A landscape with many valleys, sampled at points; each row gives a point and its height.
From any point a ball rolls to the lowest of the 3 points nearest to it. It stops when none of these is lower. Distance is the straight distance between rows; heights are no part of it.
tolu height 359: [138 116 112 145 97 138 127 130 146 53 132 181 128 143 176 120 150 143 140 73 128 143 136]
rul height 385: [120 163 138 104 158 125 87 136 140 174 148 91 136 146 44 123 101 130 119 213 95 121 82]
sebif height 207: [134 113 121 141 106 135 138 132 140 74 126 171 122 128 181 124 148 138 142 76 139 140 138]
valed height 108: [123 98 125 135 119 133 165 126 100 145 115 122 125 111 164 141 133 108 133 90 150 123 158]
vavib height 629: [119 130 129 119 136 130 126 126 121 148 124 117 131 129 117 131 122 120 121 151 118 124 124]
zumap height 284: [117 147 142 109 150 118 126 133 109 208 140 59 131 114 63 136 110 110 127 195 128 106 119]
sol height 448: [113 128 149 116 151 121 151 131 93 218 117 57 119 103 84 142 113 101 115 171 134 111 134]
ruf height 563: [126 150 151 110 149 120 110 138 130 167 132 98 135 124 76 117 108 126 128 179 116 118 105]
tefep height 298: [131 119 123 140 108 128 130 132 140 86 123 159 125 126 168 123 141 138 134 87 139 137 133]
rif height 276: [116 164 140 105 153 125 91 139 134 181 144 90 134 136 46 125 103 131 118 205 95 118 84]
bap height 317: [136 97 101 150 94 138 160 118 120 79 113 168 121 128 207 142 154 131 126 51 150 139 168]
Fud height 424: [135 95 104 149 102 134 161 119 114 101 114 155 125 122 194 144 148 126 130 57 151 137 167]
nati height 316: [119 161 138 107 155 124 90 136 136 173 147 93 136 140 49 125 102 132 119 202 95 120 86]
sen height 521: [118 135 130 123 139 135 131 126 114 177 128 96 131 122 101 134 120 114 124 154 131 121 127]
Lam height 208: [132 129 115 133 117 125 123 126 138 98 134 154 125 138 142 127 131 140 126 112 121 135 117]
Felod height 201: [130 143 127 128 132 131 101 128 155 92 141 154 127 147 120 116 137 145 136 140 115 141 106]
Ped height 137: [119 100 126 135 119 134 167 127 94 155 110 113 125 110 161 140 129 106 133 94 155 120 160]
zik height 205: [116 147 141 113 147 121 125 131 107 201 140 62 129 116 71 136 110 107 126 190 128 110 120]
leged height 248: [123 158 131 122 137 119 86 128 160 112 139 139 133 145 88 116 117 145 121 175 100 127 90]
div height 399: [129 148 141 118 144 120 96 136 144 140 149 117 134 135 75 118 121 137 124 171 109 129 102]
tepi height 375: [134 105 108 144 103 137 157 117 126 74 115 177 118 133 205 133 151 136 135 63 142 138 158]
ror height 418: [136 98 102 151 103 135 160 118 119 96 115 160 123 126 194 140 149 126 131 61 149 139 166]
Sif height 504: [141 131 109 139 114 129 118 124 153 74 130 173 130 150 150 120 134 145 131 99 125 135 119]
Bugud height 324: [114 145 142 112 145 122 127 130 105 195 137 68 127 119 75 135 111 108 127 187 127 112 122]
ramod height 167: [125 124 139 126 139 125 151 126 102 183 118 81 127 104 109 136 123 115 123 133 137 113 137]
kupi height 304: [128 122 137 123 131 127 152 126 101 165 122 88 127 108 122 137 126 116 124 125 138 111 141]
guna height 301: [111 139 144 115 145 123 132 131 99 201 132 67 123 113 80 141 109 102 122 173 132 114 121]
nel height 469: [139 135 115 133 126 135 109 122 162 66 129 182 130 154 150 117 136 150 136 107 123 139 114]
rufot height 105: [124 164 140 104 159 122 79 130 149 159 145 102 132 150 50 122 101 134 124 217 92 124 79]
Virip height 622: [145 127 112 136 110 132 109 123 167 31 127 212 128 151 168 117 142 155 132 87 113 146 118]
ves height 458: [115 127 145 118 148 120 161 130 86 222 115 48 125 100 92 142 115 101 112 168 136 111 148]
lovob height 628: [114 142 138 118 142 127 126 128 106 190 130 75 128 121 85 138 107 107 124 172 131 119 123]
betep height 192: [134 107 124 133 121 134 154 126 116 128 128 125 126 116 154 136 133 116 133 101 143 125 158]
fes height 709: [122 143 143 114 146 123 116 135 128 167 131 99 135 122 90 122 112 124 134 177 121 118 116]
vidif height 145: [123 94 126 135 113 138 170 124 96 146 107 124 122 110 174 144 139 108 127 82 152 121 164]
mek height 482: [124 126 128 129 131 129 127 125 123 138 117 123 134 126 127 131 127 124 116 133 130 126 128]
Lol height 552: [130 124 131 130 130 130 130 121 118 142 120 116 133 123 127 130 127 123 117 123 135 127 138]
zovo height 302: [136 112 119 143 104 139 141 130 135 63 125 180 119 132 193 127 150 139 143 64 137 143 144]
mitek height 128: [135 110 120 137 116 134 150 123 119 106 125 139 121 123 172 132 135 121 130 97 143 137 159]
tumaz height 428: [115 132 146 120 144 122 145 126 97 201 120 65 120 108 91 141 110 107 117 158 133 114 128]
Vike height 173: [127 123 128 129 132 129 128 126 123 134 117 127 134 124 131 127 130 127 119 125 133 128 136]
Luk height 538: [131 144 140 116 139 120 105 136 135 132 145 121 128 133 94 120 118 133 130 162 113 133 107]
pude height 366: [121 151 144 110 151 120 121 132 111 194 138 68 131 119 69 131 111 115 125 197 125 108 120]
dig height 477: [129 120 126 132 118 126 129 129 132 105 124 146 127 124 149 129 139 135 121 109 129 130 132]
Rulal height 74: [110 143 143 114 146 121 131 133 103 207 138 62 125 111 73 140 109 104 124 187 130 111 121]
pak height 350: [127 149 130 130 128 125 91 130 163 97 139 153 136 145 107 111 136 147 135 153 106 136 98]
goni height 240: [133 111 119 143 113 134 147 126 135 87 118 162 121 127 183 126 146 133 139 82 146 139 151]
dak height 585: [123 157 153 107 152 120 113 132 119 184 134 80 130 122 65 124 111 124 121 196 114 110 109]
Zuv height 141: [130 88 124 140 107 133 169 120 98 124 105 131 122 113 186 144 141 114 123 62 155 131 167]
sugid height 645: [135 125 112 144 106 126 124 128 147 80 129 167 132 136 156 120 136 143 129 91 127 137 126]
pep height 398: [133 106 118 142 115 133 154 121 113 110 124 138 122 124 174 137 133 118 132 88 144 135 161]
puzin height 300: [127 147 140 119 140 120 95 134 144 133 149 122 132 140 81 118 122 136 123 169 110 130 104]
fefel height 266: [124 151 136 122 145 121 90 133 150 142 147 122 136 139 71 116 120 138 121 178 103 124 99]
Rur height 531: [115 140 136 123 142 129 129 127 108 186 128 80 131 121 90 136 110 109 126 163 135 118 125]
muve height 269: [134 113 117 142 105 138 143 129 136 68 123 178 118 129 189 126 150 140 141 71 138 141 143]
nesi height 71: [139 82 115 149 91 137 174 123 112 85 112 153 117 111 211 144 155 128 129 33 162 132 177]
tese height 625: [130 119 129 132 124 131 134 127 128 119 123 134 131 121 143 127 140 129 120 114 135 128 144]
gulaf height 62: [123 150 134 120 142 119 90 131 151 132 147 125 133 140 76 117 121 140 119 178 101 127 98]
radim height 429: [117 136 134 123 140 130 129 126 110 184 125 88 130 120 94 135 115 109 128 157 134 120 127]
lof height 556: [129 119 126 132 126 129 130 127 129 127 120 133 132 120 136 128 137 127 121 116 135 127 140]
mumog height 726: [135 113 128 135 116 130 138 126 125 101 121 142 121 124 164 129 141 130 126 102 140 134 150]
Pova height 214: [120 129 143 121 145 117 151 126 94 199 110 64 124 103 104 137 113 109 118 150 140 111 136]
Zef height 295: [136 96 103 151 98 138 162 118 117 91 115 162 122 125 200 144 154 127 128 53 151 137 168]
duz height 379: [114 131 149 117 148 120 151 129 94 208 116 60 119 104 90 141 113 104 114 163 135 113 132]
beg height 291: [135 110 122 144 117 134 144 127 133 90 117 155 120 127 182 128 140 131 136 86 147 138 154]
Rit height 541: [141 126 112 136 114 134 118 122 162 52 127 195 128 152 159 117 146 151 135 95 118 138 121]
Tar height 285: [133 115 120 143 105 130 130 134 144 76 127 168 125 130 171 121 146 139 138 80 137 139 134]
Voru height 160: [134 112 121 142 108 133 139 132 138 81 121 168 122 127 179 125 147 137 140 80 142 139 140]
pegiz height 595: [129 120 124 136 110 124 126 131 136 93 124 153 128 127 156 126 136 136 124 99 131 132 129]
Zusu height 289: [116 128 148 120 145 120 155 127 91 205 113 60 122 103 102 140 114 107 113 155 137 112 137]
vuga height 646: [135 125 133 129 129 130 140 124 112 144 123 106 131 118 128 131 124 119 121 118 140 124 145]
Kep height 376: [136 130 110 138 115 124 120 124 145 81 131 162 129 142 148 123 132 142 127 101 122 135 118]
Sezir height 614: [131 141 138 117 138 121 111 134 134 129 144 126 127 134 104 122 117 130 132 156 116 135 109]
Mor height 394: [124 151 136 117 150 121 89 135 145 154 144 112 137 139 63 118 111 137 119 184 105 121 95]
vab height 130: [132 108 125 134 122 130 155 127 109 137 127 119 127 114 153 135 128 113 135 99 146 123 157]
biko height 506: [122 153 131 116 149 122 87 131 154 146 147 118 139 145 65 119 115 141 120 187 101 123 92]
peluv height 486: [131 92 116 147 105 131 163 120 107 115 109 142 126 117 190 144 139 119 127 57 154 134 165]
lubil height 644: [123 155 131 115 155 120 84 130 153 149 145 115 139 144 63 118 107 140 120 194 99 122 89]
Kuvi height 357: [128 124 120 131 117 123 128 130 136 105 130 151 128 128 142 131 134 136 123 112 122 131 122]
gubun height 129: [138 85 111 149 93 136 167 120 115 90 114 154 119 113 203 146 155 127 128 38 159 135 174]
guge height 288: [125 151 133 126 134 119 88 127 156 110 142 136 134 145 96 111 125 142 126 164 109 132 100]
nis height 168: [141 113 109 147 95 137 120 124 153 35 129 190 132 151 183 115 147 148 138 70 127 147 137]
nuni height 596: [129 141 143 112 139 120 113 138 133 147 141 117 133 129 94 121 118 129 131 164 112 128 109]
bem height 470: [120 158 155 105 155 121 108 133 123 184 133 83 131 121 60 124 110 127 118 195 111 110 102]
pudo height 520: [127 146 147 113 146 121 110 139 135 156 139 110 134 126 83 121 115 130 130 170 113 122 107]
Viput height 523: [126 122 125 131 127 126 127 131 132 125 120 141 132 125 136 129 136 134 121 120 129 128 128]
Vug height 675: [134 115 128 133 120 132 139 125 127 114 125 138 127 120 151 127 141 128 123 108 140 132 149]
Vude height 495: [135 120 113 144 102 131 125 133 147 73 130 172 130 135 165 121 145 143 135 83 132 137 131]
pudu height 618: [124 129 123 127 133 123 122 129 134 129 125 136 131 129 128 130 122 132 125 133 120 132 118]
kenur height 604: [129 98 115 144 110 133 160 121 109 113 117 140 125 122 181 143 132 116 130 75 146 134 161]
dobes height 337: [129 114 131 129 124 127 153 128 104 146 122 103 132 110 145 132 120 113 131 110 146 118 150]
Bosob height 194: [127 93 126 138 107 135 168 122 96 131 107 130 122 112 179 146 140 113 124 71 150 127 165]
fis height 381: [135 139 119 130 126 133 104 122 155 71 132 172 125 153 142 118 133 146 137 119 119 140 107]
fumo height 246: [124 150 135 123 137 119 88 127 153 117 143 129 133 145 89 116 124 141 122 168 106 131 99]
rozez height 65: [118 121 139 125 139 119 158 129 89 196 112 64 129 99 122 138 120 106 119 145 151 109 152]
gav height 621: [129 127 117 131 126 123 125 130 139 114 133 149 129 132 133 130 131 137 127 122 118 132 117]
Kad height 334: [128 148 138 121 138 118 94 130 146 125 147 125 129 142 88 117 122 138 123 166 109 132 103]
Vifi height 356: [134 141 125 128 137 127 106 130 150 108 143 143 127 145 117 119 132 139 136 142 120 141 107]
vem height 536: [129 142 144 111 145 122 115 137 130 159 134 109 133 122 89 122 114 126 134 172 117 122 111]
Sez height 748: [133 113 125 138 117 131 142 127 127 96 121 146 121 123 173 127 138 129 130 97 145 138 151]
bufop height 193: [124 152 134 121 138 120 89 130 153 121 144 128 134 146 81 114 123 140 119 176 101 127 96]
telav height 171: [121 124 142 123 143 119 156 127 94 196 111 65 125 100 111 137 117 111 120 147 142 110 141]
moz height 186: [117 161 146 106 154 121 93 138 129 178 141 93 134 133 51 126 102 130 115 196 99 118 88]
mogu height 669: [120 144 139 115 147 126 119 131 122 173 127 93 134 125 91 123 110 116 132 177 124 120 119]
Rupi height 581: [123 153 129 115 150 121 88 131 156 141 144 123 136 144 68 119 116 141 118 189 98 124 91]
vifo height 400: [137 115 118 143 99 135 135 131 143 65 130 177 126 134 176 123 151 144 139 74 133 141 137]
Tedug height 176: [130 104 120 138 114 133 158 123 109 120 124 134 122 120 170 140 133 115 134 89 142 131 161]
Zime height 271: [133 141 122 130 135 130 107 127 152 98 142 153 124 146 123 119 138 143 135 140 117 141 108]
visav height 224: [135 141 120 129 129 134 109 124 152 82 139 164 123 152 134 119 136 147 135 128 117 141 111]
kunam height 290: [122 133 136 126 140 130 137 127 107 183 123 86 129 114 96 137 118 113 123 142 134 120 129]
mirum height 397: [109 132 147 114 147 122 139 132 96 210 124 63 120 107 81 144 112 102 119 173 133 113 124]
keve height 751: [131 116 129 137 114 128 134 129 131 94 120 149 125 124 165 124 140 134 128 97 141 135 143]
Resu height 184: [136 90 104 151 91 137 164 119 115 84 115 161 119 118 205 145 156 129 127 43 156 136 173]
nabe height 287: [118 133 141 122 144 123 143 126 103 193 121 76 124 108 94 138 112 110 122 148 138 118 127]
sot height 503: [138 121 108 144 102 131 124 128 151 67 131 177 131 144 163 117 145 144 135 85 127 135 128]
silep height 408: [130 146 138 124 137 120 93 132 147 118 145 128 129 143 94 116 123 140 125 162 113 135 104]
tebaz height 286: [137 113 126 133 124 132 149 125 116 132 125 118 128 117 146 130 130 119 133 107 145 126 156]
zezi height 212: [128 147 129 126 127 132 96 128 160 80 139 163 130 150 127 115 139 148 135 137 109 143 102]
Muf height 249: [134 105 122 134 118 132 157 126 112 124 128 128 125 118 160 136 131 116 135 95 144 129 161]
gop height 172: [119 103 128 133 120 132 163 128 96 155 111 110 125 110 161 138 127 104 132 99 154 118 158]
susa height 474: [135 140 123 126 137 123 115 132 143 118 139 141 124 137 118 121 121 136 135 138 119 140 109]
Gefaz height 341: [143 116 108 146 95 135 118 123 158 31 126 197 133 153 181 114 147 147 136 74 123 144 134]
nusad height 586: [132 97 108 149 106 130 158 118 113 109 114 147 126 121 189 143 141 121 131 64 151 137 165]
venut height 95: [122 153 136 114 151 119 88 135 143 160 143 105 140 139 58 119 104 134 117 188 104 123 93]
nus height 427: [138 118 110 143 98 134 128 131 149 61 133 179 130 140 167 119 149 143 136 80 127 140 133]
zudot height 587: [134 140 130 122 138 122 109 134 140 123 141 130 125 136 110 121 117 132 132 149 118 139 107]
kodu height 500: [122 159 136 111 155 120 83 132 145 160 144 103 140 147 55 121 100 135 117 200 97 123 84]
Dib height 657: [132 124 118 137 109 124 122 129 139 86 129 158 129 134 154 125 134 139 125 98 128 135 126]
zom height 600: [128 130 121 129 133 123 121 134 137 125 130 141 128 135 127 127 121 132 130 131 121 133 114]
tado height 241: [134 131 115 128 130 127 122 129 144 106 140 153 124 140 131 126 132 141 132 126 116 137 113]
zediz height 583: [125 126 122 130 130 123 126 130 136 125 125 140 132 128 133 130 127 133 126 126 123 130 121]
gol height 358: [132 145 130 128 137 122 97 131 154 108 141 142 128 144 109 113 128 142 136 150 117 139 106]
Vofa height 555: [138 122 109 144 105 130 124 130 150 71 132 176 132 141 160 117 140 143 134 87 128 137 128]
Nime height 403: [135 116 128 134 124 131 143 127 122 127 124 123 130 118 141 128 137 123 127 111 143 128 153]
Bok height 367: [137 113 115 146 98 140 132 129 143 47 130 186 122 144 192 124 149 144 141 58 134 149 141]
loba height 352: [128 118 136 126 127 128 153 126 101 155 124 95 128 109 136 134 121 114 127 115 142 115 146]
pon height 517: [140 130 108 138 118 135 116 121 159 66 128 185 130 152 153 116 140 149 135 101 121 137 120]
Gev height 602: [119 133 130 120 138 134 128 125 120 157 127 110 132 126 109 132 121 118 123 154 121 123 126]
Toba height 146: [124 95 125 136 113 136 168 125 98 137 111 127 122 112 175 146 138 110 128 78 149 125 163]
nolu height 305: [134 109 117 142 110 136 148 126 134 80 117 169 117 129 190 127 148 134 142 76 142 141 152]
zur height 564: [123 136 136 114 142 126 122 134 129 149 132 117 129 125 104 127 119 124 131 164 114 123 116]
Bupes height 609: [118 138 134 118 142 128 124 128 119 172 127 95 135 124 95 126 113 117 131 170 126 118 123]
noniz height 584: [119 138 131 121 142 132 128 128 117 171 127 97 134 126 98 129 116 113 130 166 127 120 123]
gizur height 467: [132 146 139 120 138 120 102 133 139 126 146 125 127 138 94 119 120 134 130 161 112 135 107]
sosu height 217: [126 129 138 127 138 129 145 126 106 184 120 86 128 110 102 137 122 114 122 137 136 118 133]
Pado height 425: [123 165 141 102 160 122 80 134 144 170 149 94 133 148 40 121 103 132 127 224 91 122 79]
bopov height 349: [135 85 118 147 105 133 167 122 106 114 105 142 123 112 193 144 144 121 127 51 159 133 171]
fule height 549: [132 135 125 123 138 121 118 133 139 127 133 135 128 133 122 126 116 132 132 139 119 137 109]
peli height 476: [127 121 125 132 120 127 129 130 132 114 125 144 129 123 144 130 139 133 120 114 129 129 130]
Zife height 265: [116 160 146 108 156 124 96 139 128 186 142 87 134 130 46 127 105 129 117 201 100 117 88]
lem height 348: [127 120 140 122 131 126 159 127 99 172 120 84 127 106 126 135 126 115 126 126 142 110 145]
Tigev height 392: [120 116 138 123 129 126 161 129 94 172 122 86 126 102 135 136 126 110 126 126 147 107 151]
fos height 335: [137 112 118 142 101 139 136 130 137 54 128 182 121 138 194 126 148 142 141 60 135 148 141]
semon height 69: [129 144 127 128 131 133 103 125 155 84 140 159 125 150 129 118 141 146 137 135 113 140 105]
vur height 124: [123 96 122 134 115 135 166 125 101 137 115 128 124 116 169 144 136 108 133 87 147 125 159]
Rina height 297: [130 125 138 123 130 129 148 125 105 159 125 94 128 112 120 136 125 117 122 123 135 116 142]
Vofi height 183: [111 141 143 111 150 118 131 135 103 216 135 59 126 108 67 141 106 101 124 189 134 109 119]
teg height 393: [113 136 144 118 144 122 135 129 98 198 124 70 122 110 84 142 108 104 119 163 134 116 122]
pomog height 401: [142 118 108 143 98 137 121 124 155 49 132 187 130 147 168 117 148 147 134 82 123 141 132]
viti height 182: [135 102 103 148 95 138 159 113 122 72 111 174 120 132 209 137 153 134 130 54 148 139 163]
Fabe height 320: [113 129 147 117 155 122 157 131 86 236 112 44 127 97 79 141 108 97 114 178 137 109 145]
tuvep height 615: [123 127 130 126 134 131 126 123 119 145 119 117 132 126 121 131 124 121 117 137 127 128 132]
debe height 180: [112 137 143 112 148 120 132 134 100 211 134 62 122 107 73 144 110 102 124 180 132 111 121]
vofu height 228: [125 94 122 139 111 134 163 123 101 125 115 133 123 117 176 147 135 111 129 77 147 130 163]
lat height 299: [132 144 125 127 129 134 99 125 156 73 137 166 128 150 136 116 137 148 138 129 113 142 105]
Rudoz height 134: [137 79 115 147 97 135 174 123 110 96 109 151 118 107 207 143 152 124 129 40 162 131 180]
bogep height 755: [118 143 137 118 144 128 122 128 116 179 127 84 133 124 91 128 109 113 128 176 130 117 122]
tid height 181: [139 81 116 146 100 135 173 123 110 103 106 145 122 108 205 143 152 123 129 42 161 131 176]
kob height 502: [144 126 107 140 108 135 120 123 159 60 129 187 131 150 158 116 144 147 134 93 120 135 124]
senez height 283: [130 102 121 136 116 135 161 124 109 130 125 128 125 118 163 142 131 111 134 90 142 127 158]
mano height 218: [120 127 142 123 142 120 150 126 99 195 114 70 125 106 102 139 115 112 121 143 140 114 133]
zise height 159: [131 147 129 126 126 133 93 128 159 70 136 173 132 150 137 116 136 150 139 127 109 146 100]
vig height 125: [123 121 139 122 138 120 157 127 99 188 115 73 129 101 117 135 122 114 123 139 144 110 143]
Soru height 623: [133 118 129 134 123 132 138 127 126 124 123 132 129 118 146 128 141 127 122 112 139 128 147]
vav height 139: [133 122 137 123 130 127 149 126 103 157 124 94 128 110 127 135 121 115 125 120 139 117 144]
ris height 875: [118 148 143 112 147 122 121 128 113 181 133 78 132 124 82 127 108 113 126 186 125 115 120]
pog height 347: [127 148 132 131 131 123 91 132 159 103 139 145 132 144 106 111 131 144 134 155 112 135 102]
funev height 642: [145 124 108 140 102 131 113 122 167 25 121 211 131 153 173 114 142 153 135 82 116 145 125]
Nafi height 111: [119 122 140 122 141 117 158 129 87 200 112 58 130 100 117 138 117 105 116 147 149 109 150]
Beb height 653: [123 128 131 122 134 134 129 124 118 150 122 111 133 126 114 132 124 118 117 144 125 125 131]
Gib height 550: [123 138 138 112 144 125 120 133 129 158 134 111 132 125 97 124 117 121 134 167 116 122 115]
der height 453: [127 121 126 131 129 128 129 127 131 127 119 135 132 122 133 129 134 131 119 123 132 130 131]
mol height 170: [125 108 129 133 120 129 158 128 103 151 117 108 131 110 153 136 123 110 135 104 151 117 155]
neme height 153: [136 139 118 129 129 128 117 125 147 96 140 154 122 147 131 122 135 142 133 127 118 138 111]
fafek height 466: [131 126 134 125 130 133 140 123 108 153 124 101 129 115 119 134 124 118 118 125 135 121 142]
Zifa height 364: [116 135 143 121 145 124 138 129 100 197 124 72 123 112 90 141 109 105 119 157 135 116 124]
kabi height 599: [141 134 113 128 118 135 103 128 166 42 135 209 130 152 158 119 142 157 137 97 113 145 110]
vup height 166: [118 101 126 135 120 136 167 127 92 158 108 111 125 110 162 141 131 104 130 97 159 119 162]
sibak height 613: [144 131 111 131 114 134 107 125 167 34 132 214 126 153 164 118 142 157 132 90 112 147 114]
vuve height 535: [128 120 125 134 113 125 130 128 132 98 125 150 127 125 152 128 139 135 119 106 130 132 132]
lozof height 433: [125 153 148 113 150 118 97 139 134 163 141 102 136 128 67 119 109 133 122 179 112 120 100]
zit height 491: [128 148 144 116 146 119 102 139 139 154 144 111 135 129 73 119 114 135 125 172 111 125 104]
Gafi height 640: [125 158 130 112 152 121 86 130 162 132 144 129 133 146 71 119 117 145 123 193 94 125 84]
nipep height 326: [136 108 114 146 113 135 152 121 128 91 118 159 121 129 188 131 143 129 139 79 146 140 156]
kar height 219: [132 115 125 141 111 131 136 129 137 85 120 161 122 127 174 124 142 136 137 85 142 138 144]
Til height 365: [136 112 117 144 98 137 135 131 141 58 132 178 124 139 185 123 151 142 140 67 132 145 140]
Pafir height 395: [131 147 135 126 137 121 96 130 148 113 141 133 128 143 102 116 124 139 132 153 118 139 105]
Nuf height 626: [143 127 111 134 110 135 111 122 164 39 128 205 129 150 166 117 147 153 134 90 115 141 121]
Gadeg height 386: [112 128 148 115 154 122 158 131 90 227 114 51 122 100 82 141 111 101 113 174 136 111 140]
kam height 435: [117 113 133 123 133 127 164 130 91 184 119 80 126 100 135 138 128 104 124 133 154 107 157]
Fuziv height 296: [135 142 123 127 129 135 97 126 159 68 133 173 130 153 140 116 136 150 139 123 114 143 103]
koso height 223: [136 134 111 132 120 127 121 125 142 87 133 159 124 145 143 124 131 142 128 110 120 135 115]
zeto height 597: [120 133 133 117 137 128 122 130 125 145 127 120 132 129 114 130 117 122 126 154 117 128 119]
rodo height 411: [138 134 111 135 124 132 112 120 154 72 131 172 127 154 144 118 132 146 133 110 122 138 114]
Febol height 380: [134 107 115 142 105 140 152 124 130 70 117 179 115 133 202 131 149 138 139 65 140 140 152]
tene height 660: [136 120 129 133 128 130 138 124 118 138 123 115 132 116 134 128 128 121 124 114 142 126 149]
boki height 533: [135 101 105 148 108 134 158 119 122 99 118 159 123 129 190 137 145 126 133 70 148 139 164]
susiz height 643: [134 104 111 148 111 133 156 120 119 101 117 150 123 127 187 136 137 123 135 76 148 138 162]
Natu height 494: [127 128 133 124 133 134 140 121 110 160 125 102 130 119 111 136 128 118 117 132 130 122 137]
zel height 73: [107 132 149 112 154 120 140 134 99 223 127 57 122 103 70 142 107 99 121 183 135 110 124]
Boku height 319: [138 135 112 134 122 130 119 121 145 82 134 164 124 151 142 122 131 145 129 112 122 136 116]
Fev height 554: [140 131 110 135 121 136 111 124 163 56 130 194 131 153 155 117 142 152 136 103 117 140 114]
Lomu height 368: [119 161 152 105 156 122 104 138 124 187 134 85 133 122 52 126 110 130 116 199 107 110 98]
lanum height 327: [126 147 135 128 136 121 91 128 154 109 141 138 131 147 102 112 127 141 130 156 115 137 104]
sutep height 701: [125 157 130 113 155 121 83 132 161 145 140 123 137 148 65 119 110 144 125 197 96 126 84]
Zisaf height 396: [127 126 137 123 134 130 145 125 106 170 126 92 127 112 111 135 126 116 122 130 134 119 135]
Guz height 501: [116 113 134 124 127 129 166 131 89 171 115 88 124 104 145 140 126 105 124 124 153 110 157]
pap height 80: [125 105 125 134 120 133 159 126 104 145 119 117 128 112 159 139 126 109 137 100 147 119 157]
meti height 292: [139 113 111 145 95 138 123 127 149 41 129 186 130 149 179 117 150 143 137 70 126 145 136]
moniz height 566: [140 124 106 142 107 131 122 125 156 69 131 179 132 147 157 116 142 146 132 91 125 135 127]
dedu height 338: [135 102 105 147 100 138 160 118 124 77 114 172 119 132 207 136 152 135 132 62 144 138 161]
roso height 654: [120 129 128 120 137 126 124 127 127 137 122 125 133 127 123 128 120 124 120 143 123 129 121]
vadog height 639: [123 154 152 107 149 121 109 135 124 174 132 89 134 123 70 121 108 126 124 186 115 115 106]
narag height 293: [130 145 130 130 135 127 100 129 158 101 143 149 128 145 111 110 135 144 138 146 114 138 106]
Dobid height 344: [142 117 108 144 96 137 121 123 157 40 129 191 131 151 172 115 147 148 135 81 121 142 133]
bar height 430: [113 137 139 120 143 126 133 126 101 192 126 73 124 115 88 141 110 105 123 159 135 118 124]
gen height 537: [127 145 147 111 147 119 110 138 131 163 136 104 136 122 83 119 111 126 130 175 117 121 109]
Nes height 61: [135 133 113 131 123 126 122 125 141 96 137 156 123 142 137 127 131 139 128 118 115 135 113]
kires height 336: [135 110 117 143 106 137 150 124 133 65 119 180 116 133 200 130 148 141 141 65 139 140 149]
tada height 239: [134 112 129 132 124 130 151 126 109 145 123 111 128 114 146 133 124 116 134 107 144 121 153]
nito height 315: [125 154 131 129 131 123 85 128 163 104 139 148 135 143 99 112 126 146 130 161 107 132 97]
gakes height 580: [119 131 131 120 139 134 130 127 117 163 125 106 131 125 106 133 123 114 124 153 124 122 127]
migo height 505: [122 158 149 110 151 119 95 138 131 170 139 97 137 129 60 121 104 132 119 185 104 117 95]
Sote height 434: [137 117 115 143 99 136 131 134 146 66 132 173 128 136 170 122 147 143 137 78 131 139 134]
ref height 777: [123 150 149 108 149 121 117 132 119 176 131 85 130 123 80 122 108 119 127 187 121 113 115]
vuno height 216: [111 131 151 111 159 122 146 135 94 232 117 50 121 98 70 140 105 97 117 184 137 110 133]
sunor height 417: [133 137 121 128 136 128 114 132 146 111 141 148 124 140 123 123 130 139 135 135 119 139 110]
nitat height 378: [123 110 135 127 124 127 161 129 96 157 119 100 127 109 150 138 121 108 133 111 150 113 152]
fabug height 382: [125 153 143 114 147 118 94 139 138 162 143 106 138 134 64 120 109 133 121 178 110 121 97]
miban height 579: [141 136 113 130 121 136 106 128 169 51 132 203 131 152 154 116 144 156 139 102 113 143 111]
seva height 426: [133 104 117 141 112 131 156 122 110 113 121 137 123 124 179 141 133 116 132 84 145 134 160]
Milod height 567: [121 138 134 115 143 130 125 131 123 165 128 106 132 124 99 125 117 118 132 169 120 121 120]
kuz height 169: [135 136 115 132 126 129 118 124 144 93 138 158 124 147 135 124 133 142 131 123 118 136 111]
Giri height 454: [143 122 108 140 102 136 122 122 157 52 130 189 130 153 163 115 148 148 133 88 121 135 128]
Tife height 462: [122 158 147 108 153 121 118 130 115 198 135 69 131 119 62 127 112 119 122 204 122 108 117]
vis height 532: [133 119 128 133 127 131 135 125 125 130 120 126 134 120 138 126 135 125 123 116 138 127 147]
Rak height 574: [123 160 132 109 158 119 83 132 150 155 142 109 137 149 58 120 102 138 123 205 96 123 82]
zasis height 420: [118 160 152 106 158 122 109 136 123 196 132 80 133 121 52 126 110 129 118 201 110 109 99]
teza height 496: [136 104 105 148 107 136 159 120 127 87 115 166 120 132 197 134 150 131 137 69 147 140 161]
dod height 318: [129 147 129 126 129 128 94 130 162 88 141 159 131 146 116 112 139 147 136 147 106 139 101]
vor height 413: [135 141 121 130 129 134 98 130 165 60 131 185 133 153 146 116 137 152 142 115 116 145 104]
Resod height 598: [128 138 139 114 141 123 116 133 130 140 137 122 128 130 106 125 117 128 134 159 112 131 110]

Where does a ball stop that starts at each point below?
vuve | Nes
sutep | venut
Fev | Nes
pog | gulaf
sen | rozez
miban | nis
Sezir | gulaf
Rur | rozez
Febol | Voru
